Each row is a point on a landscape with many peaks, with its height.
From any point a climber takes the steepest step (rise divided by distance) to one of its 2 nearest points. It stops when none of these is higher. Distance is the straight distance between rows; heights are no part of it.
Zivo h=73.4: [-19  13  -7   7  16   8 -10 -15   2 -10 -15  23  10   9  -9   0   1  -3
  -4   9   4  -3 -18  -4  -5 -14  10  -5   6  -4  -5  -1   9  -8  17 -12
 -10   5   8   3   2  -9 -16  31 -12   1 -12   7 -19 -20  -1 -12  22 -12
   0]
mefiz h=78.2: [ -7  11  -2   6 -15   7   5  15   4   6 -12   3  -1   8   8   5  13  -8
 -17  -6   0   4  20  18   5  -2 -15  12   1  11  16 -18  -8  -4 -16 -10
  12   1  14  14  -3  10 -27 -17  15   0  11 -22   2  -8  -5  11  -2   9
   4]
Bize h=38.7: [-26  -5  16 -13   4  -4 -13  10   1   0 -27  18   6  -1  -4  29  10 -13
 -11   4 -18 -11  21  -4   2 -13  10  15  -4  26   3  -9  12  -9   6   4
   0 -15  -6  20  -4  13 -15   3  -8 -17 -18  -7  24  -7 -14   6 -20 -11
   2]
Vugu h=66.4: [-12   9  -7   6   3   4 -11  -3  -3  -3   2   5  22  12  -6  -5 -18 -12
  -5   2   6  -3 -13   6  -4 -14  10 -13  20  -5  -6  19 -10  -5  17 -11
 -11   8  10   0  11 -26   2  15  -2   8  -4  15 -11   3 -13 -26  17  -8
  -2]
gupu h=42.9: [ 21  -4   0  -7  -2 -20   9 -14   7   9  18 -15  -3  -1   5   4 -19   6
  13   6   0  -8 -11  -5 -11  10  10 -15  -7  -3 -18  19  -4  11  14   8
   5   4   2  -9  -8  -1  12  -1   7  -9   1  16   2  12   8  -9 -16  11
   3]
foni h=2.8: [  4   0  -3  11 -12   5   9  21  -9  -2   5 -16   8  -9   0  -8  -5   3
 -13   0 -11   5  -4   1   2  -3 -45  -3   2  14   4  -6  -2   3 -14  -4
   8   2  18  13  -3   6  -9 -30  -4  -3  -2 -17  21  22 -12   9  -2  -7
   8]
Raf h=57.4: [-16   2 -13   1   3  24  -4  10  13  -7 -12   7  12  10   8  -8  11   9
 -10   0   9  13  -1  14  12 -18  -3   8   9  -5  18 -11  -3 -13  -2 -13
  -1   1  15  -3   2 -10 -16  11 -11  16   2  -5 -17 -11 -20 -10  33   4
  -4]
Zaz h=6.4: [ 10 -11  -3  -9  -4 -19   8  -4  -2  10   8 -18 -12  -6   5   9   0   5
  12  -3  -4  -3   2 -12   4  12 -10  -6  -4   6  -3   4  -4   7  -3  12
  15   8   1   7  -3  23   5 -22  -1  -7   4   6  16   6   7   8 -12  12
   6]
muvi h=46.9: [ 21   2  -2  -4  -1 -19   1 -14  11  12  14  -5   0  -2   2   1 -16   2
   6   5  10 -10 -10   2 -10   8  17 -14  -4 -10 -11  13  -6  10   9   3
  -1  -1  -1 -12  -2 -11  12   5  16   2  -1  16  -9   0   7 -10 -15   4
  -1]
vived h=53.3: [  3 -10  18  11 -19 -10   3  13  -2  11   5 -11   2 -10  19   2  -5   1
   3 -11  16   3  14   8  -3   7  27  -6  -3  -4   3  19 -21   1 -13   6
 -11   0  -7 -24   8  -8  19 -19  -3   4  20  13  -3   2 -16  -6  -9   7
 -14]
poget h=3.4: [ 14 -14   2   6 -20 -10  17  19   0  13  11 -19  -2  -7  10   1  -5   5
   3  -6  -1   3   8   5  -1  15 -10  -8 -10  -2  -4  12 -15   3 -20  19
   8   9   5  -7   1  13  11 -31   7  -9  20   4  11  13 -10   2 -14  17
   9]
rapa h=39.5: [ 17   6  -2  -3   5 -22   4 -19   8  16  13   6  -1  -1   4  -8 -18  10
  10   6  10 -16 -16   0  -9  10  22 -11 -15 -14  -7   4   6  11   1  -1
  -7   0 -11 -19  -2  -6  15   9  18  -2  -1   9 -14 -11  23  -4 -14   4
   2]
ruman h=65.8: [ 18   1 -12   6 -13   7  14  10  -6   4   1  -9 -19   8  -7 -11  11  14
   3   0  -5   7   8   9   8   8 -42   5  -3  -7   1 -11   7   5 -23  -3
  15   2   7  11   2  14 -11 -28  10  -9  10 -15  15   5   4  26   3   4
   1]
Vumig h=62.2: [ 22 -17  -7   5   1 -11  17  -6  -3   7  11  -8 -18 -15  -2 -17   6  13
  24  -7   5  -1   1  -6  12  16   8   3 -13 -23  10 -10  -3  10 -24   7
   2   2 -28 -24  -7   7   9 -11   4   0  19  10  -8  -7  10  13   2  11
  -6]
Nafi h=70.2: [  5   8   1  -1  -7   5   7  -3   7  -1  -2  -2  -4   6   4  -1  15  -5
 -10   6   4   5  17  15   1   1  -6   0  -5   0  12  -9  -7  -3  -6  -4
   7   0  13  13  -4   1 -16  -5  13   3  10 -14  -8  -5   6  10  -2   8
   5]
vam h=50.6: [  3  -9   9  -9  -5 -17  -4   4  -1   8  -9   3 -14  -4   6  15   3  -8
   2 -13   1  -5   8  -5   4   3  20   5  -8  -1   6  -2  -4  -3  -1  17
  -5  -7 -13  -7   4   6   6 -10  -1   5  14   7   7  -6   5   2 -13  11
   5]
Zuri h=66.9: [ -4  -9   4  -2  -9   1  -1   7 -10  -7  14 -21   7  -6   4   2 -10  -1
  -9   2 -12   2  -5  -4  -4  -7 -23 -12   6  14  -6  14  -9   0  13   4
  -2   8   8  11  -7  -3   2 -15  -8   2  -9   0  20  25 -11 -10 -10 -11
   3]
Mis h=66.6: [ 18 -12 -16   0   8   2  12   2 -10   0   8  -2 -16 -13  -8 -20   8  11
  25  -7   7  -2  -9  -8  15  18   0   9  -6 -23   1 -16   4   7 -17   4
  -5  -3 -31 -22  -7  -1   7   0  -5  11  15   6  -5  -6  10  10  12   6
 -14]
zirif h=1.9: [ 10  -2   7   4 -11   7  14   2  -5  -4  20 -27   5   0   0 -10  -9   6
 -14  10   0  12  -5  10 -11  -2 -25 -13  -4   2  -6   8 -14  -1  -3  -3
  -2  14  16   9  -4  -5  -2 -11   4  -5   6  -8   1  24  -3 -10   0  -1
  16]
keleg h=1.0: [  5   0   7   7 -20  -1   7  12  11  13  13 -14  10   4  13   2   2  -8
 -12   6  13  11  20  20  -4   4  -4  -4  -2  -1   4   6 -24  -1 -11   2
   2   5   7  -1   4  -8  -1 -26  14   6  18 -11  -4   8 -17   1  -8  14
   5]
pog h=60.3: [ -5  -5  -2   3 -11   8   2  23  -9  -3   1 -12  11  -5   0   0  -7  -9
 -11  -3  -3   8   2   5   3  -6 -21  -3   9   5   4   0  -9  -7   2   1
  -3   7  10   7  -1  -5   7 -15  -9   8   5  -5  14  15 -16  -7  -6   1
  -1]
fip h=22.3: [ 10  14  18 -23  15 -19  -2 -16  11   5   3  11   0   8   1  18 -13 -10
  -1   3   0  -3  -8   0 -11  12  31   2 -19  10  -4  -6  11   9  13  10
   6 -12  -1  -6   4   0  14  14  13 -18 -22   4  -4   0  20  -8 -17   3
   3]
Sog h=60.4: [-20   0  -5   3  11   3 -13   9  -4  -1 -15  10   4  -2   1   2   0 -10
  -7  -6   8   5  -3   4  -1  -5  25   3  19 -13  12   2  -8   2  -3  -4
 -14   2  -9 -14  15 -18   9  13 -11  18   7   6  -5  -6 -13  -8  15   2
 -17]
Rok h=58.9: [-14   0  -9   0   3  12  -5   6  -2  -7 -11   7   5   3   0  -7  10   3
  -2  -4   5   5  -2   8   5 -10   5   3  12 -10   9 -15  -3  -4  -2  -4
  -9   2  -1  -4   3 -13   2  17 -12  23   3   2 -11  -5  -7  -4  23   2
  -8]
refi h=32.0: [ 18  13  -4  -6  15 -14  -2 -22   3  11  13  13  -2   8  -2  -6 -12   0
   3   7   6 -17 -25  -7  -4   8  23  -9  -8  -7 -12  -2  20   9  10  -3
  -4   2 -10 -16   1   4  12  23  13  -7 -11   3  -9 -12  32 -10  -8  -1
   6]
domog h=2.3: [ 16  -7  -1  12 -22  -5  16  18   4  17   5 -13  -5  -4   7  -2   6   5
  -2  -8   5   7  17  17   6  14 -10  -6  -8 -10   7   0 -13   2 -33   9
  10   3  -1  -9  10   7   5 -33  15  -6  20  -4   7   1  -7  24  -4  16
   6]
sef h=88.7: [  5   5  -8  14 -14   2  10  21  -6   9 -17   3  -7   2   7   8   8  -8
 -12 -13  -6   3  18  17  10   9 -23   9   7   5   8 -19  -6  -2 -25  -3
   9  -4   8   6   3  16 -17 -28  14  -1  14 -17  15  -5  -5  16  -1  13
   1]
kebo h=35.8: [-19   2   8 -12   9  10 -12  -4  18 -19 -15  19   7   8  -9  13  14  -6
  -5   2  -8   7  14   0   5 -15   6  13 -20  18   4 -14   9  -5  -3   0
   9 -16  12  20 -10   3 -22  24   2 -15 -29  -9  -8 -21  -9   5  -2  -9
   4]
Lemiv h=55.3: [-30  -3 -12  -2   0  15  -5  10   5 -10 -29  13   9   4   0   2  14   2
 -19  -4   1   9   8  11  10 -24  -4  12   2  10  14 -19   4  -8   5 -10
   2  -6  14  11  -7   8 -28  12 -12   3  -8 -14  -4 -18 -19   1  11   1
  -4]
Sedi h=45.3: [-12  -9   8  -8   1 -10  -4  15  -9  -2 -17  10 -11  -9   3  19   6 -14
  -3 -19 -11  -6  12  -6   7  -1  14  14  -7   2   6 -13   1  -8   8  13
  -3  -6 -16   0   4  12   1  -3 -11   4   1  -1  14 -11   6   7 -11   4
  -1]
Zive h=57.7: [  5   2   6  -8  -4 -11   2  -6   5   8   0  -1 -10  -3   2   3   3  -3
   1  -2   7  -4   4   6  -2   6  19  -1  -5  -9   8  -6  -5   3  -2   8
  -7  -5  -9  -1   0  -4   2  -1  10   5  10   4  -6  -5  10   0 -10   6
   2]
pezel h=64.1: [-13   0  -3   4   0   5 -16  10   1   5   6   4  17   2  -8  -3 -14 -13
   0  -2  10  -1  -5  12  -8  -5  21 -12  16 -12  -4  20 -15   3   5 -10
 -15   2   1 -15  18 -28   9   9   2  15   4  17 -11   6 -15 -28  11  -4
  -8]
keser h=80.5: [ 11   8  -1   2  -4   8   5  -6   6  -1  16 -11   7   5   2  -4  -4   1
  -1  11  11  -1   0   9  -5   2  -5  -9   2  -8 -10   4  -9  -1   0  -6
  -3   7   6   4  -2 -14   1   5   6   8   8   3 -18   4   2  -4   0   1
   4]
dap h=4.6: [ 11 -13  -2   3 -13 -13  11  15  -7  16   6 -17  -4  -3  10   8   0  -2
   2  -9  -6   0   9  -3   7  11 -14   0  -2   9  -7   0 -10  -2 -11  17
  14  10   8   2   4  18   6 -30   3  -8  11   4  20   6  -7   7 -12  12
   5]
sede h=1.4: [  8   2   4   1 -15   4  11  11   5   7  19 -17   8   4   7   2  -7  -7
 -17  11   4  14  14  19  -6   1  -8 -11  -4   1  -4  14 -20  -1  -8  -1
   3  10  20   8   3 -10  -3 -22  11  -1   7  -3   4  17 -11  -6 -11   9
  11]
timo h=11.0: [  0 -17  -3  -2   2  -3  -1 -11   0  -4  16 -17   0 -16  -1   4  -3  10
  12   1 -14 -11 -20 -20  -3   1 -26  -7  10  10  -3  10   8   4   9   6
  10   5 -10   8 -10  10   4 -10 -15  -4 -19   2  15  20   6   8  -5 -14
   0]
naru h=8.9: [  4 -18  -4 -10   3 -15  11 -12  -7   3  15 -17 -10 -10   2   6   1  10
  17  -1 -12  -9 -18 -23   1  11 -20  -2   1  10  -1   5   3   9   1   9
  18   4 -10   7 -10  25   0 -18 -13  -9 -13   6  21  11  11   8  -9  -1
   3]
sunob h=45.8: [ 16   8  -7   0   9  16   7  -3  -5  -2  -1  11 -16  -5  -5 -25  14  11
  18  10   7   0   5   2  10   5   6   9 -13 -13  -4 -21  14  -1 -19 -10
 -10  -8  -6 -16  -1  -4  -9  19  17  15   4 -10 -26 -22  23  10  29   1
   1]
Zol h=62.0: [-14  -6   8   8  -2  -6 -16  13  -5   6  -3   3   6  -5   1   5 -14  -9
  -2 -11   7   2   2   4  -4   2  31  -3  18  -9   3  20 -10   2  -2  -2
 -17   0 -10 -18  21 -17  16   5 -11  17  11  18   0   4 -19 -18   5  -2
 -22]
beluk h=69.0: [-17  11  -5   5   8  10 -11 -11   3 -10  -7  13  21  10  -7  -2  -5  -7
  -5   4   6   0 -13  -2  -4 -15   6 -13  21  -2  -3  12  -3 -10  20 -16
  -8   8  13   5   5 -15  -8  21 -10  -1 -10  10 -12  -6 -12 -19  18 -10
  -3]
zir h=54.1: [-24  -2  -2   3  11  -9 -14  -6  -8   0 -17   8   5  -2 -12   9 -14  -7
  -1  -2  -8  -2  -7 -16  -8 -10   6  -9  22   0   2  20   4  -1  27   2
 -11  -1  -1  14  11 -11  -5  15 -15  -4 -12  13  10   3 -14 -12   0 -13
 -14]
zugeg h=48.7: [ 20   9  -7  -3   4  12  10  -8   2  -1   4   4 -22   3  -3 -21  12  11
  14  11   3   0   7   5   3  13  -3   6 -16 -18   3 -10   8   4 -14  -6
  -1  -5  -6  -4  -4   1  -9   6  15   6   9 -11 -18  -8  19  18  16   7
   4]
mizek h=17.0: [ 14   0  -8  10   6  -4  13 -33   1  -2  26 -22  -9  -3  -6  -9   0  13
  16  12  -4  -6 -22 -21  -6  11 -21   0   3   4 -24  12  18  14   4  -8
  18   9 -11  -6  -9  10   7  -5  -8 -16 -10   0  -4  18  21  11  -3  -3
   5]
Piro h=63.8: [-12  -5  -7   5  -5  10  -4  26 -12  -5  -7  -6  13 -12  -2  -1  -6   2
  -7  -9  -9   1  -6  -1   9 -12 -25  -3  16   7  10  -4  -1  -3   9   2
  -4   1   4   9  -5   3   7 -11 -17   5  -3  -2  22  15 -19  -4   1  -9
  -9]
dozo h=58.0: [ 24   1 -16   6  -6  13  17   3   1   0   9 -10 -17   9  -6 -19   9  16
   8   6  -2  12   9   6   2  16 -30  -1  -7 -18  -4  -3   2   4 -23  -3
   8   1   6   1   4   4  -2 -15  10  -5  13 -15  -2   5   6  21   9   7
   4]
kiso h=42.7: [ -5   6  10 -10   9   3  -6  -2   7  -6  -6  16  -5   5  -5  -3  14 -12
  -2  -5   4   5   9   5   1  -6  24  12 -15  -3  10 -27   4  -1 -13   2
  -9 -13  -3  -7  -3  -9  -3  15  13   5  -4  -4 -18 -17  10   5   4   3
   8]
nelis h=61.6: [-33   0   5  -3  10  -3 -14  12  -6   1 -30  23   5   3  -5  15  -1 -19
 -10 -11  -3   5  15   2  -2 -12  22   9  15   1   9   8   0  -6  12   5
 -12   0  -7   4  14  -4  -4   6 -16   6   3   2   6 -11 -14  -5  -4   0
 -11]
Dera h=58.6: [-22   3   4 -10  14  -6 -11  -2  -4  -1 -23  16   3   5  -8  12  -1 -14
  -5  -5  -5   1   4  -4  -9 -11  15   2   8   5   7   4   3  -3  20   8
  -9  -1  -6   8   8  -7  -9  11 -10  -1  -4   5   4  -8  -7  -8  -6  -3
  -5]
dom h=35.9: [-11  14  11 -11   8  11  -7 -16  13 -19  -6  16   3  11  -2   6  14   1
  -8  10  -4   6   6   4  -4 -11   5   7 -17  14   6 -11   2  -5   3 -10
   4 -11  16  19  -8   5 -21  23   5  -9 -13  -8 -18 -14   5  -2   4  -3
   9]
Bako h=49.9: [-20  -8  -3   2   3  -7 -12 -10  -9  -1  -4   2   7  -5 -14  12 -19  -4
   2   0 -14  -7 -17 -21 -12  -8  -6 -17  18   5  -5  28   6   0  30  -1
  -5   4  -6  11   4  -9   4   9 -14  -7 -19  13  17  13  -9 -10  -3 -16
  -9]
Vafa h=21.6: [ 18  10 -10  10  13   4   4 -31   0   3  14  -8  -9  -1  -3 -19   3  14
  19  17   4  -8 -19 -20   0   7 -15   7   1   1 -23   0  25  12  12 -16
  10   6 -11  -7 -10  12   8  10   1  -9  -5  -3  -9   4  32   5   7 -11
   0]
kar h=60.0: [ -7 -15   7   5 -10  -4  -9  16  -9   2  11   0   3  -7   2  -1 -12  -6
   1 -14   2   3  -4   0  -5   2  28  -5   8  -5  -5  25 -15   2   1   7
 -15   2  -7 -23  17 -10  20  -1  -7  13  12  21   9  13 -16 -23  -4  -2
 -17]
Kuzuk h=65.0: [-25  -7  -5   9   4  10 -11  34 -13  -1 -28  10  10  -8   1   7  -5  -9
 -12 -16 -11   4   4  -3  13 -10   0   8  24   0   6  10  -5  -5  10   2
  -9   6   1  -3  16   5   8   2 -25  15  -2   2  22   1 -19  -5   2   0
 -19]
Zur h=81.6: [-19   0  -6   5  16   7 -11 -17  -3 -14 -21  18   5   4 -16  -5   2   2
   2  10  -5  -6 -17 -13  -3 -13   6   0   8   1  -3 -10  17  -6  16   0
 -12  -4  -4   6  -6  -5 -13  38 -20  -2 -18   3  -7 -18   7   3  14 -19
   1]
mobe h=0.8: [  1   8  10   3 -15   0   4   4  16  15   3  -4   7   6  14   1  10  -5
 -16   1  24   9  26  24  -2  -1  13   0   1  -1  16   4 -19   0 -13  -5
  -1  -2   1  -1   2  -9  -5 -21  18   7  20 -11 -15  -2 -12   7  -5  12
   6]
Sanuk h=2.4: [  1   1   2   8 -14  10   6   8  -6  -6  22 -20   9   3   4  -8  -1  11
 -12  14  -9  10  -3   5  -2  -3 -44 -10   2  12   0   2  -6   3  -9  -6
  10   7  21  20  -4   1  -8 -21   2  -8  -4 -20   8  20  -6   7   2  -7
   8]
Mef h=57.1: [  2 -13   6   2 -13  -6  -3  17  -6   3  11  -9   3 -10   7  -1 -13  -6
  -2 -14   5   1   4   4   2   7  14  -6  -1  -4  -3  18 -13  -2  -4  11
  -8   6  -7 -14   9  -4  18 -13  -9  13  17  14  11  15 -12 -19  -6   4
  -6]
Zozin h=67.1: [-17 -13  -2  12   0  10  -9  33 -17  -4 -14  -3   9 -11   0   0 -12  -3
  -9 -18 -17   0  -5  -7  10  -7 -12   1  16   1   4   6  -6 -10  13   1
  -8   8   0   1   9   8  16  -5 -27  12  -3   2  28  12 -17  -9   1  -7
 -14]
fugil h=44.2: [  6   5   2  -5   7   8   1  -3   4  -5  -3  16 -12   1  -4 -14  18   2
   6   0   5   2   6  12   3  -1  20   8 -10 -13   6 -24   8  -2 -21  -5
 -10 -13  -5 -13  -6 -10  -9  17  12  18   2  -4 -30 -21  12   5  19   5
   2]
Vage h=37.1: [-31  -6  13 -13  11   2 -18   8   9  -9 -23  19  14   2 -11  24  11 -13
  -9   0 -12   1  20  -3   0 -16   8  19  -9  21   7  -9  10  -5   3   3
   6 -15   3  21 -10   4 -22  18  -3 -22 -25  -8  10 -13 -17   5 -15  -9
   2]
fef h=25.9: [ 21  13  -8   3  18  -7   0 -29   2   5  13   6  -5   2  -2 -16  -4   9
  13  15   6 -13 -17 -11   3  13   5   3 -14  -6 -24  -3  23  10   6  -9
   2   2 -16 -15  -8  10  12  18  11  -8  -3  -4 -10  -9  42  -1  -3  -3
   7]
mif h=63.5: [ 13  -3 -14   4  -1  17  12  -2  -7  -9  13 -15   1   0  -9 -16  -1   7
   9   3   5   2 -16  -4   3   2 -28   0   4  -2  -6  -8   0   1   0  -6
  -4   9  -3  -2  -6  -4   6   0  -6   6   4 -10  -3  14   6   4  16  -7
   2]
Reri h=3.5: [ 10  -7  -2   9 -12  -6  10  21 -11  11   2 -18   0  -7   7   5   0   2
  -2  -8 -16   2   1  -1   5   3 -31  -1   5  20  -5  -5 -10  -1 -16   7
  16   5  16   8   0  17   1 -37   3 -10   4  -2  29  18 -16   4  -9  -3
   9]
raro h=68.4: [ 13  13   0   8   3   9   4 -19   1  -6  18 -11   4   7   1  -7  -9   5
   0  14   7  -7 -12   0  -7   0 -15 -12   5  -2 -16  12  -1  -1   9 -12
   2   8   7   3  -6  -7   6   8   2  -1   1   2 -14  10  11  -6   2  -9
   5]
zab h=54.8: [  9 -12  11  11 -11 -16   4   4  -9  14   9 -12  -3 -17  15  -1  -2  15
  14 -14  14  -1   8   3   1   8  24  -7 -10 -12  10  10 -14   0 -19  10
  -2  -1 -17 -26  -2   0  22 -16   1   2  19  13 -13  -6 -10   6  -8  10
 -11]
suge h=60.1: [  7 -15   2 -11  -5 -18   2  -2  -3   3  16 -14  -3  -1   4  10 -16   2
   9  -3  -1  -5  -7 -13  -8   1   4 -12   2   6 -15  26  -5   2  18  13
   1   5   3  -1  -2   1  13  -9  -3  -5   3  24  19  16  -3 -21 -16   4
   1]
mim h=76.4: [ 10   1  -7  11 -14   3  10  24  -8   7  -5  -4  -8  -1  -1  -5   6   3
  -5  -9   0   8   8  12  12   7 -32   4   3  -2   5 -15  -1   1 -21   4
  11   1   8   7   4  10  -5 -24   5   1  11 -14  15   2  -5  17   4   7
  -3]
Kopi h=38.9: [ -4  15  12 -12  22  -1 -11 -13  21 -13  -9  28  12  19  -3   9   6 -17
   1   1   2   5   4   1  -6  -2  29  13 -14   6   4 -12   7  -3   1   4
   5 -11   8   6  -1 -14   3  25  18 -11 -24   2 -17 -20  11  -6  -2  -1
   7]
Zikod h=63.4: [-26   0   2   6   1   1 -11  26  -7   0 -30  17   3   0   6  13  -8 -12
 -14 -12  -5   2  11  -4   7  -8  15   7  23   2   8  16  -5  -6  11   0
 -12   3  -4   2  19   0   6  -3 -23  13   5   2  18  -9 -18 -10  -5   2
 -15]
popub h=40.6: [  2  11  14 -11  16  -6  -8  -6  15  -3  -7  22  -6  12  -4  13   7 -16
   3  -6   0   6   6   1   0   2  35  16 -18  -1   6 -19  10   1  -4   9
   1 -18  -2  -2  -3 -19  11  16  20 -11 -17  -1 -15 -16  14   3  -4   3
   4]
nagu h=26.9: [  9  18   8 -11  17 -18  -8 -22   5   6   2  14   1  11  -2   4 -15  -6
  -2   9   4 -15 -19  -2 -11   9  26  -8  -6  -1 -10   0  13   6  16  -1
  -5  -5   0  -6   5  -3  10  22  14 -13 -15   3  -8  -7  24 -13 -10  -4
   4]
Mozo h=74.7: [ 18  -5 -20   2   7  12  13  -5  -6  -5   8  -5 -11  -4 -12 -16   5   8
  18  -2   5  -4 -12  -6  11   9 -13   9   1 -16  -6 -12   5   3  -4   2
  -6   3 -17 -10  -6  -2   5   2  -4  11   7  -1  -4  -1  18   9  15   5
 -10]
tob h=58.4: [ 16 -12   2   4  -8 -17   5   0  -7  12   3  -8 -12 -17   6  -2   4  10
  14 -15   7  -3   7  -4   8  12  21   0  -8 -18  11  -6  -7   4 -19  13
   1  -4 -24 -24  -6   7  12 -11   4   4  19  12  -6 -11   5   9  -4  12
  -6]
Neze h=56.5: [-25   3  -9   0  -1  14  -5  10  11  -7 -22  13  15   9   8   2  11   1
 -18  -8   6  14  11  18   9 -21   5   9  14   0  20 -11  -7 -10   0  -8
   0   4  12   0   2  -1 -20  11  -7  14   2 -11  -4 -18 -23  -6  21   7
  -3]
bezul h=13.1: [  4 -13  -6   4   1   6   7 -23  -4 -10  17 -16  -5 -14  -2  -9   3  15
  18   6 -12 -10 -23 -25  -7   5 -29   5   9   8  -7   6  22  10   5  -3
  13   2 -18   4 -11  11   2  -5 -16  -8 -18  -6   7  24  15  13   2 -17
   0]
Zun h=60.2: [  0   7  -4   9   1  18  -1 -10  -3 -14   6  -4   8   3  -3 -10   2  10
   5   9   5  -4 -13  -9   1  -9 -21  -6  11  -4  -8  -4   5  -6  14 -10
   0   9   5   4 -10  -8   1  16  -9   3  -6  -1 -10   7   1  -1  17 -16
   0]
notu h=17.5: [  4   9  25 -31   4 -25  -6 -11  14  11  -2  11  -4  11   5  24 -11 -11
   1  -1   4  -4   6  -5 -13  13  27   5 -21  17  -2   3   7   4  18   9
   4 -16   0   0   5   6  10  -3   6 -18  -9   5   4   5   9  -3 -21   9
   9]
sarim h=63.9: [  9  15   3  -2  -4  19   8 -12  10 -12   5   5  -9  17   5 -12  19   6
  -4  12   5   8  13   8   0   3 -12   6 -12   5   8  -6  -2  -5  -4 -15
   9  -8  21  14   1   8 -26   3  18  -1  10 -13 -27 -12   6   7  10   4
   8]
sut h=41.3: [-19  -6  13 -10   5  -7  -7  12  -7   4 -24   8  -5  -4  -1  24   3 -10
  -7  -4 -16 -10  15  -4   6 -11   5  11  -3  17   4 -12   5 -10   7   8
   1 -10  -8  13  -2  20  -9  -7  -8  -9  -9  -5  25  -7  -6  10 -18  -5
   1]
zupef h=37.3: [ -2  21  16 -12  15   3 -14 -20  16 -17  -3  21   7  14  -2   9   8  -6
  -6   8  -4   3   1   3  -5  -5  18   8 -16  16  -2  -6  12  -4   6  -6
   8 -10  18  13  -6   1  -9  29  11 -16 -22  -1 -20 -17  11  -7  -2  -7
   9]
sorik h=71.4: [-16   1  -1   3   7  11 -13 -25   1 -16 -11   8   4  -6  -7  -1   7  14
  -3  17 -11 -15  -9 -17  -6 -16 -10  -2  12   7  -2   0  23   0  14  -6
   3  -6  -4  11  -8   1 -10  29 -15  -5 -21   0   1  -4   3  14   8 -21
   5]
gava h=52.5: [ 30   5 -16   2   4  12  16 -13   1   0   8  -4 -23   4  -3 -26   8  16
  23  11   1   6   4   4   1  17 -14   2 -15 -23  -8  -4   8   8 -16  -8
   3   2  -6  -6   3   9  -4  -3  20  -3  15 -11 -11  -3  16  24  14   2
   7]
vevib h=81.0: [  4 -17   1  -3  -8  -7   1   7 -17  -1  17 -21  -1 -10   1   0 -16  -2
   0  -6  -7   2 -12 -11  -7   1 -11 -12   1  13 -11  19  -6  -2  10  10
  -6   9   2  -1  -4   4  10 -17  -6  -1  -1  13  21  27  -8 -20  -9  -4
   4]
vigi h=64.8: [ -3   8  -1   6   0  13  -5 -24  -1 -15  -2   3   3   0  -3  -2   8  15
  -1  15  -5  -5 -10 -13  -4 -12 -19  -2   2   6  -6   0  16  -4  17 -13
   7  -4   0  11 -11   1  -8  20 -10  -2 -11  -4  -9  -1   7   8  10 -13
   5]
nug h=66.7: [ 11  15   0 -10  -1  -2   1 -12   9   3   6  -1  -6   5   3  -1   4  -3
  -3  10   8   0   6   7  -6   3  10  -2  -7  -6   0  -4  -4   0   0  -4
  -1  -3   7   8  -3  -6  -6   5  10   5   6  -5 -11  -2  13   5  -7   7
   8]

Where does a climber stop that starts at each point below?
fip | muvi
zab | Mozo
Zaz | muvi
pezel | Zur
zupef | sef
Vafa | muvi
zir | Zozin
notu | muvi
sunob | sef

Call two points neighbours if one is among the 2 nearest of the other. Go from one point of each pair to the other, from neighbour to neighbour, staying as high as possible. Name the lowest point that can't be avoided.
Zozin and vevib | pog
sef and Zur | Zun
muvi and vevib | gupu
sef and keser | nug
